A landscape with many valleys, sampled at points; each row gives a point and its height.
From any point a ball rolls to the lowest of the 4 points nearest to it. It stops when none of these is lower. Distance is the straight distance between rows; heights are no part of it.
Pime height 5.31: [145 103  64  73 116  86 113 146 142  88  49  93]
rodir height 5.49: [114 138  77 104 116  58 111 103 133  63  68  94]
namom height 4.71: [107 120  69  92 104 121  99 154 127 105  81  64]
Peguz height 3.21: [115  97 118  97 109 137 123 100  97 160 135 110]
gez height 3.50: [106  20 111 118  73 111 101  79  66 125 118 123]
zome height 5.48: [ 98 129  91  95 106 137  94 137 107 132 102  72]
luzo height 3.68: [103 136  89  93 102 130  89 122 118 108  96  67]
Lek height 3.42: [114 123  92  86 105 156  97 112 123 131  98  62]
Vebon height 1.78: [131 105  93  76 110 153 113  73 130 135 125  87]
Mubot height 2.94: [130  85 120 101 130 146 132 116 112 173 120 100]
vefa height 0.32: [ 81 106  89 140 112  44 107  75 107  45  44 116]
Tori height 4.02: [101  38 116 114  87 109 124  83  73 128 138 129]
Vilag height 2.44: [ 63  84 127 106  79 112  72 118  55 107 104 109]
bak height 4.78: [ 79 107 120  93  82 112  77  84  81  90 108  98]
batug height 2.38: [106  44 120  98  66 112  77  59  74 105 101 118]
nuked height 3.05: [119 134 103  78 103 141  90  78 130 113 106  65]
fik height 3.09: [ 75 109 124 115  86  95  67  69  89  60  71  84]
zur height 6.80: [ 96 130  72  93 104  85  91 145 115  88  90  84]
nubi height 3.84: [ 80  88  83  96 105  42  86 127  86  58  81 122]
koze height 1.38: [ 89  89  90 121 116  35 100  92  95  46  48 126]
tana height 3.64: [120  59 106 118 116 113 147  92 105 146 153 119]
gep height 5.02: [101 101  81  85 118  36 100 118 100  65  74 134]
nek height 4.08: [118 143  76  99 111 107  95 114 145  85  75  48]
rotaz height 4.13: [108  99 131 102 119 137 123 116  90 167 127 105]
mivo height 7.46: [ 91 121 114  92  93 129  96 104  86 121 120  93]
Bokal height 2.77: [122  71  80 104 110 120 142  71 127 131 156 109]
Lol height 1.39: [ 92 143  92  97  99 103  86 108 114  84  98  70]
Riz height 4.55: [128 123  62  88 113  89 101 138 142  82  60  69]
Zogu height 2.68: [ 57  96 105 105  83  84  72 130  66  81  95 103]
Fub height 4.79: [ 89 138  93 123 102  64  99  85 117  54  66  86]
Pavev height 3.13: [109  42 105 107  77 110 113  66  79 117 134 122]
bos height 1.30: [120  78  97  98 102 121 130  77 105 134 149 113]
kiza height 0.80: [105  66 113  94  75 119 100  56  81 106 126 113]
zad height 2.66: [ 97  75 134 107  92 119 116 103  63 143 133 129]
bomeg height 5.33: [ 79 117  92 105  99  61  87 114  96  58  83  95]
pozik height 2.96: [ 85  98  89 104 104  40  88 113  95  49  68 115]
ferig height 2.67: [ 89  82 124  92  79 122  99  86  70 119 123 117]
suvek height 6.09: [105  89  98  85 134  31 103  92  87  64  54 158]
bemo height 4.30: [ 68  94 108 120  88  72  64  95  83  54  63  92]
non height 6.59: [123 122  71  83 118  53 104 123 126  76  70 111]
Fona height 5.74: [109 111  84  88 123  36 105 110 108  64  69 132]
Tosu height 2.61: [ 99 149 100  95 101 110  87  85 118  86  97  63]
Maf height 4.09: [113  81 129 107 117 123 133 106  87 162 138 119]
Nado height 6.41: [ 89 116 113  89  89 128  88  95  88 110 119  94]
Fab height 4.03: [108  50  79 120 105 106 144  74 113 118 161 109]
febib height 3.39: [109 131 109  82  98 137  93  85 112 118 119  77]
fuf height 3.85: [110 130  82  88 107 130  93 124 132 103  81  50]
Zotoz height 3.16: [ 97  74 126 101  91 121 115  87  70 137 137 122]
Bil height 1.94: [ 95  52 133 107  80 117  97  88  58 128 119 128]
Nasi height 3.93: [ 68 102  90 100  93  67  81 130  84  65  93 101]
tof height 2.06: [125  96 109  92 119 159 121 107 116 161 115  89]
Libe height 7.11: [ 89 119  74  95 105  64  93 138 103  75  95  98]
tuf height 4.91: [107  37  88 123  91 101 133  70  96 115 148 113]
vunol height 2.78: [ 80  80 126 100  71 112  67  79  69  94  93 104]
mis height 5.87: [132 112  64  78 115  78 103 150 131  93  67  98]
musi height 0.72: [ 78 125 117 105  88  97  78  83  93  71  90  81]
lut height 5.19: [108 153  79 116 115  66 108  98 136  64  66  77]
Tepuz height 0.98: [130  93  98  88 114 148 128  87 117 152 135 100]
rupud height 2.18: [ 77  69 128 100  71 117  62  88  62 103  96 111]
siguf height 1.36: [ 91 113  89 124 112  43 106  88 108  48  57 113]
Pesu height 1.58: [ 75 126  95  98  95 102  88 139  90 105 108  88]
fase height 0.87: [ 93  63 124  98  70 120  88  74  67 109 115 118]
Visum height 8.15: [ 83 107 120  95  95 127  99 108  73 135 128 105]
tiru height 4.94: [134  63  91 123 143 118 155 105 140 154 145 102]
Disut height 5.38: [143 124  71  83 123  67 110 123 144  81  49 103]
Kero height 1.65: [ 90 107  89 119 113  39 103  92 105  47  57 117]
Baf height 2.76: [103  89 116  87  76 115  90  52  89  97 119 104]
fotis height 3.10: [ 64 104 116 102  79 106  72 110  68  87 103  97]
Maza height 0.62: [ 62 110 110 100  88 107  85 131  73 107 112 100]
Fasub height 6.04: [115 130  71 100 117  50 108 116 124  65  70 103]
munuk height 4.00: [ 92  80 129  99  73 114  70  52  83  82  87  99]
faz height 4.33: [109 109 110  80  90 132 101  71 101 118 129  96]
lokab height 4.81: [ 88 132  98  91  94 122  86 106 102 105 113  79]
sogo height 4.27: [ 78 120 104 130  97  70  86  76 105  48  60  87]

For each start below, name the point where the ball stops.
Fab: Tepuz
bemo: musi
bomeg: vefa
Maf: kiza
Fasub: Lol
rodir: vefa
faz: kiza
rotaz: Tepuz
rupud: kiza
Fona: vefa

For each start below, name every point that the ball comes to, in order.
gez: Bil fase kiza
suvek: koze vefa
Riz: nek Lol
Tori: Bil fase kiza
Nasi: Zogu Maza
tana: bos Tepuz
vunol: fase kiza
Zotoz: Bil fase kiza
sogo: siguf vefa
